Each row is a point on a landscape with many valleys, with its height.
A ball rolls from a point to the lowest of its 2 nearest points, and stops where none of them is lower. Distance is the straight distance between rows; heights are no part of it.
Z_86 (h 40.2): -5  -14  -4  -19  -3  -11  -9  -18  0  -12  18  -3  12  9  -8  0  7  -3  -10  -9  -8  -14  -12  -4  -14  -23
Z_796 (h 7.4): -11  -2  -6  27  4  3  -7  1  -28  -2  -6  12  -12  21  9  2  8  3  -26  -21  -2  -16  2  2  7  12
Z_671 (h 26.8): -7  7  9  -1  4  -3  -1  -13  -3  -1  8  2  0  -1  -2  -3  -2  -2  12  -3  -3  2  0  -8  -2  5
Z_567 (h 61.4): -7  -16  -6  -6  -14  -4  3  -19  -18  -6  11  0  9  1  -2  8  21  13  -11  -7  3  5  3  -20  -13  9
Z_779 (h 33.7): 4  -4  -9  -9  -11  -2  -16  14  -19  11  0  2  11  18  2  13  -4  3  -16  -17  -15  -5  -12  6  9  -8
Z_892 (h 34.7): 11  3  -15  -2  9  1  -2  20  7  7  -27  -10  -1  -5  0  -9  8  -5  8  3  -10  2  -9  15  0  15
Z_977 (h 25.9): -9  -7  1  12  4  -9  -30  -1  -17  2  -11  10  -6  3  18  -8  -12  -4  -1  2  19  -39  4  17  2  9
Z_468 (h 32.4): -7  -3  -3  6  -14  15  -12  -6  0  -9  0  6  -4  -4  -10  6  7  -2  -9  1  4  -25  -9  -15  -15  -2
Z_306 (h 68.0): -7  -3  -10  -3  3  1  1  6  24  1  18  20  15  -3  -4  0  4  -7  11  -10  19  -10  -16  -1  -10  -18
Z_770 (h 37.4): 9  -2  -3  -3  -8  17  -5  4  17  -9  0  -1  16  -10  -20  -1  2  -8  10  8  -7  -18  -13  12  -15  -15
Z_461 (h 18.2): -13  5  9  19  4  -11  -11  -9  -5  -16  5  16  -23  5  5  -3  -17  -8  -5  0  -1  -26  1  -9  7  6
Z_933 (h 25.2): 8  19  5  8  11  -21  -15  19  11  6  4  11  -14  11  15  -19  -21  -9  0  6  -11  -10  -12  13  16  -2
Z_440 (h 18.0): -5  -4  5  9  -23  13  -15  5  -10  15  -14  0  0  -10  7  11  13  -3  7  13  3  -22  -11  9  -9  12
Z_443 (h 26.7): 14  2  -6  -11  26  0  -4  13  5  -14  -1  -19  6  3  -7  -8  3  3  -8  -7  -21  22  -1  12  8  -7
Z_965 (h 29.9): 3  5  4  -3  1  5  8  -12  16  -10  -3  1  8  -8  3  -6  -1  -11  24  8  6  6  4  -1  -4  -4
Z_505 (h 48.4): -1  5  4  -2  12  0  21  -17  0  -9  18  9  1  -3  0  -9  -7  1  1  -6  17  23  19  -13  5  -12
Z_286 (h 57.1): -14  3  21  0  -20  -4  21  -18  -7  5  3  -11  -3  -16  -2  12  -1  3  5  8  -6  14  26  -24  -9  14
Z_866 (h 40.4): 7  -5  7  0  -10  8  -8  -8  17  -24  12  -14  11  -2  -15  -2  -8  -4  5  1  -3  -8  -9  4  -17  -32
Z_577 (h 27.1): 5  -4  -11  3  4  5  -32  9  -2  10  -14  9  5  5  7  -7  0  -9  7  -8  12  -15  -8  16  -9  6
Z_544 (h 15.1): -4  -3  4  20  -24  7  -13  13  -33  4  -21  3  -12  14  19  16  -11  6  -5  7  12  -33  6  23  -4  19
Z_852 (h 31.1): 16  3  -11  4  -6  15  -22  19  7  14  -32  2  -4  -7  6  1  0  -5  4  7  -3  -13  -11  24  -4  9
Z_297 (h 23.2): -9  -7  -7  7  -8  0  -32  -1  -18  9  -5  6  -1  7  14  -4  4  -11  -6  -2  8  -24  -5  18  -7  7
Z_8 (h 53.3): 4  -16  -16  4  10  7  13  14  6  15  -2  3  12  -19  2  -5  1  13  0  3  12  26  10  -23  2  9
Z_421 (h 14.5): -10  -4  -7  10  7  -7  -4  -6  -31  6  -8  -2  -21  21  10  5  17  0  -25  -12  -1  -5  4  10  -3  18
Z_728 (h 21.6): -2  -4  -6  -24  1  -2  -4  13  6  22  6  7  18  0  5  0  12  -2  10  -1  -4  3  -16  5  -3  -2
Z_663 (h 69.5): -9  4  -2  3  0  -2  1  -3  18  -1  20  17  4  -2  -7  -2  -7  -10  0  1  3  -22  -18  -5  -10  -21
Z_946 (h 51.7): 7  1  -10  4  20  2  13  8  23  6  -4  11  2  -7  2  -5  4  11  6  1  17  10  -1  -17  11  7
Z_597 (h 21.8): -7  -11  -1  -3  -13  10  -10  7  -6  22  -8  8  13  -9  7  8  8  3  10  -1  4  -2  -14  5  2  8
Z_893 (h 49.5): -5  11  10  -1  -1  6  17  9  6  -3  6  -14  10  -3  -15  11  -11  12  -4  4  -23  2  -3  -20  15  -17
Z_159 (h 27.4): 6  -1  -20  8  22  -1  -6  3  -21  9  -21  0  -13  10  11  -2  4  5  -15  -8  2  17  14  1  9  23
Z_814 (h 59.8): -4  -16  5  -3  -26  -8  17  -16  -23  -3  1  -9  -7  5  -7  13  12  15  -22  3  -11  6  13  -19  -7  16
Z_600 (h 48.8): -13  3  8  -1  5  2  24  -27  27  -5  19  -8  3  -6  -14  -3  7  -8  4  11  11  8  6  -12  -14  -21
Z_311 (h 63.8): -4  -13  -5  -5  25  -2  31  10  31  9  11  8  11  -3  -13  -11  22  -3  5  2  16  15  -3  4  -6  -13
Z_54 (h 19.0): 4  16  14  15  -5  1  0  8  0  0  -16  3  -18  5  2  5  -4  -2  -4  6  -15  -8  -6  -4  12  14
Z_25 (h 22.2): -3  -9  -17  -11  9  -3  -4  -2  -34  16  -10  -6  -14  13  14  4  11  -1  -19  -8  -5  20  12  5  -7  19
Z_437 (h 65.6): 7  -17  -14  0  -17  10  -2  6  -35  13  -3  -5  13  4  6  13  9  11  -15  -10  5  6  2  -3  3  18
Z_410 (h 28.1): 10  -9  -8  -28  -5  -2  -12  9  -5  13  2  -9  16  14  0  8  13  0  -8  -4  -20  0  -22  7  -3  -10
Z_322 (h 37.3): 7  -4  -7  5  -1  -1  -6  5  -23  -1  2  10  6  14  4  8  -9  13  -10  -23  -8  5  -1  -5  20  -2
Z_77 (h 35.2): 18  4  1  1  9  1  3  16  33  -10  -2  3  8  9  -9  -17  -3  -11  2  -3  2  -4  -12  19  -1  -24
Z_404 (h 22.4): -11  5  3  15  0  -17  -23  -5  -21  -1  -1  9  -25  4  19  -4  -15  -9  -1  -3  3  -28  9  10  7  16
Z_97 (h 43.0): 3  10  -5  -17  8  -4  -12  -7  -10  -7  -8  -17  -6  13  7  -5  -4  -6  7  -6  -15  13  3  18  3  5
Z_123 (h 25.3): -2  6  10  14  -10  2  0  -23  2  -20  6  12  -14  -13  3  -7  -20  -11  19  2  19  -12  9  -5  1  6
Z_503 (h 45.0): 4  2  18  -9  -33  -5  -6  0  -20  -5  -1  -9  -5  3  -1  17  -15  5  6  3  -22  -8  2  0  12  3
Z_547 (h 29.7): -9  -4  4  15  -14  5  2  -28  -2  -16  3  3  -7  -4  -6  9  4  -1  -2  -2  5  -14  2  -21  -13  -1
Z_323 (h 35.5): 0  -17  -10  -6  -12  7  -20  -4  -3  -5  8  7  9  8  -7  10  16  0  -14  -6  -1  -25  -13  -6  -13  -9
Z_93 (h 65.9): -6  -3  -8  -6  17  1  19  14  33  26  16  23  10  -6  -6  -3  13  1  3  -7  18  4  -12  -6  -3  -14
Z_111 (h 38.8): 13  -7  -6  2  3  11  7  13  33  -19  0  -7  22  -4  -27  -11  7  -6  7  -3  0  0  -4  21  -8  -16
Z_908 (h 43.1): 2  -11  2  -12  -12  -1  -3  -24  5  -26  24  -5  16  0  -10  5  -10  0  4  -1  7  -1  -4  -8  -13  -27
Z_454 (h 23.1): -9  12  9  0  2  3  8  -3  0  10  -8  -1  -8  -7  3  4  7  0  1  9  -15  3  0  -14  4  7
Z_757 (h 46.7): 1  -2  1  -26  6  -12  -10  -24  -18  -6  9  -13  2  8  13  -11  1  -7  18  -10  -2  19  9  16  -1  2
Z_655 (h 28.0): 12  8  -14  8  23  -7  9  5  -3  2  -22  6  -7  -5  19  -17  -4  13  -11  2  15  23  10  -9  11  21
Z_840 (h 52.3): -11  12  11  -7  6  -1  18  5  27  1  19  -15  5  -1  -22  1  -6  6  4  10  -8  4  -7  -1  11  -25
Z_847 (h 19.1): -4  -7  13  7  -35  9  -16  16  -23  10  -7  1  -1  9  9  21  -2  -6  -9  8  0  -29  -7  19  0  12
Z_606 (h 47.2): 7  6  11  -11  -21  6  2  9  0  -6  -1  -16  9  -5  -14  16  -4  11  9  8  -22  -5  -9  -3  9  -7
Z_731 (h 56.0): -5  1  12  6  -11  8  18  -9  -1  0  5  -10  -2  -13  -6  12  -9  7  -2  14  -6  18  18  -33  11  5
Z_29 (h 53.8): 0  1  9  -23  15  -9  13  9  3  -3  24  -19  18  6  -6  -9  4  10  1  2  1  24  1  13  6  -20
Z_894 (h 50.1): 10  8  -5  10  15  0  22  -3  22  2  4  10  0  -10  1  -17  -3  5  3  6  23  31  19  -13  0  -1
Z_716 (h 11.0): 5  7  12  24  -24  7  -11  2  -26  -16  -19  4  -27  13  8  13  -8  0  -8  -1  3  -17  11  16  4  21
Z_269 (h 61.5): -4  -8  4  -9  19  3  20  0  24  2  15  -21  11  -10  -13  -7  16  4  9  13  6  18  4  9  -13  -14
Z_354 (h 64.3): 11  -24  -24  -9  3  8  -3  10  -22  1  0  -13  17  -6  -1  0  10  5  -9  -4  4  20  0  -6  -1  4
Z_979 (h 43.2): -8  3  5  8  3  -12  6  -15  -3  -11  20  21  -2  6  0  -2  -19  6  -4  -23  6  -10  8  -16  5  -10
Z_441 (h 51.5): 1  -2  -1  4  0  11  13  11  18  3  2  -5  4  -6  -19  16  7  10  -10  6  -14  -5  -10  -24  3  -10
Z_53 (h 13.6): -11  8  -4  28  7  -5  -8  1  -8  -2  -3  16  -21  11  1  0  -8  8  -20  -8  10  -22  -1  -10  7  9
Z_102 (h 14.9): 2  13  12  27  -2  -1  -14  2  -9  -14  -24  10  -28  4  11  4  -13  -1  -7  -1  1  -14  8  -4  16  27
Z_398 (h 22.1): 21  7  -8  -3  25  2  2  16  6  -10  -16  -9  1  5  5  -14  -3  7  -1  -6  -2  19  7  9  10  -1
Z_499 (h 32.6): 12  17  13  1  0  10  3  -2  18  -20  -16  -14  -6  -17  -2  -6  0  -6  21  21  1  3  1  11  -10  1
Z_22 (h 35.6): 17  -2  -13  -18  9  6  -6  22  16  9  -22  -17  16  -7  -2  -2  7  -4  9  3  -18  13  -4  28  2  0
Z_857 (h 15.4): 2  12  9  3  -3  -12  -2  10  16  20  -18  11  -16  -4  17  -11  -7  -5  18  9  3  -2  -2  4  9  17
Z_282 (h 55.9): -13  6  13  -17  13  -12  22  4  25  7  34  -11  9  2  -19  -3  7  13  -2  2  1  25  3  12  7  -32
Z_832 (h 58.9): -10  -2  8  -14  14  -5  26  -2  19  8  24  -3  2  -3  -11  0  8  1  5  6  21  30  10  13  -5  -29
Z_929 (h 25.5): 12  13  -5  7  13  -8  4  0  -2  -6  -10  2  -3  2  14  -14  -11  5  1  -9  8  19  7  0  12  8
Z_540 (h 54.7): -3  -13  -3  4  -8  4  16  12  -7  14  1  -3  1  -19  0  9  -4  7  0  10  -3  29  15  -20  12  10
Z_465 (h 40.3): -7  3  5  7  -4  -11  0  0  -18  3  12  17  -8  10  11  7  -21  5  -7  -20  -8  -8  1  -11  22  4
Z_50 (h 46.0): -6  -6  12  -17  -6  -2  17  -27  10  -7  28  -13  6  -5  -12  3  -3  6  0  5  12  13  8  -7  -11  -27
Z_688 (h 20.1): -1  24  11  1  12  -20  -4  5  6  17  -7  7  -20  8  20  -12  -13  -11  12  -1  -10  0  -5  3  16  12
Z_999 (h 19.5): 8  8  1  9  -2  -4  -10  0  15  -2  -22  11  -6  -10  16  -18  -5  -8  13  8  19  -7  -5  11  -7  13
Z_798 (h 38.9): 7  2  -10  -13  6  7  -12  4  -14  9  -20  -15  -7  6  3  6  9  -4  -5  3  -19  6  -6  15  3  8
Z_891 (h 53.6): 3  -5  -11  10  1  19  8  22  5  12  -14  1  2  -9  -8  11  23  9  -12  2  -9  -9  -12  -10  -2  6
Z_565 (h 71.3): -4  4  8  -7  -10  -13  -14  9  8  0  18  10  4  -3  -1  -7  -11  -22  10  10  -2  -27  -17  9  -2  -16
Z_586 (h 45.9): -17  5  2  -3  2  -13  25  -28  2  -5  26  15  -2  4  -10  9  -17  2  -1  -18  8  9  17  -21  4  -15
Z_806 (h 34.9): 16  7  6  9  -3  10  2  5  24  -19  -13  -6  5  -12  -18  -6  1  -10  22  15  -3  -15  -9  11  -12  -5
Z_175 (h 30.4): 9  13  -3  -2  19  -12  -3  21  23  2  3  8  -3  11  -2  -18  -8  -5  -5  -7  -10  0  -16  12  8  -8
Z_768 (h 42.5): 3  -1  3  -4  -18  6  -16  -2  -26  6  -10  -18  -6  7  4  18  2  -4  7  6  -17  -3  -6  0  5  8
Z_446 (h 22.7): -10  10  9  18  -2  1  -14  -17  5  -5  -13  14  -14  -7  14  -11  -11  -10  13  8  19  -22  3  -2  -9  16
Z_745 (h 50.4): -4  10  12  -26  22  -13  4  -13  -8  4  18  -14  4  5  5  -14  -2  -2  9  5  -3  27  11  19  7  -7
Z_713 (h 31.6): 19  -13  -14  -17  16  3  -5  16  5  -11  -12  -24  20  1  -9  -6  11  -2  -2  -1  -18  12  2  17  -11  2
Z_825 (h 62.9): -5  -29  -18  -15  -4  0  4  -7  -21  8  8  -3  13  -7  0  3  18  8  -7  -1  9  25  8  -16  -16  12
Z_137 (h 27.5): -9  6  4  19  -6  12  10  -34  0  -19  1  12  -11  -13  -3  8  -10  1  4  -8  20  -4  20  -20  -5  5
Z_195 (h 58.3): -14  -5  7  4  -18  -1  20  -18  -17  5  4  -3  -11  -13  -1  14  19  2  -12  13  -9  9  19  -33  -14  14

Where does a ball stop that starts at each point below?
Z_354: Z_728
Z_731: Z_728
Z_86: Z_857
Z_770: Z_716
Z_111: Z_857
Z_586: Z_728
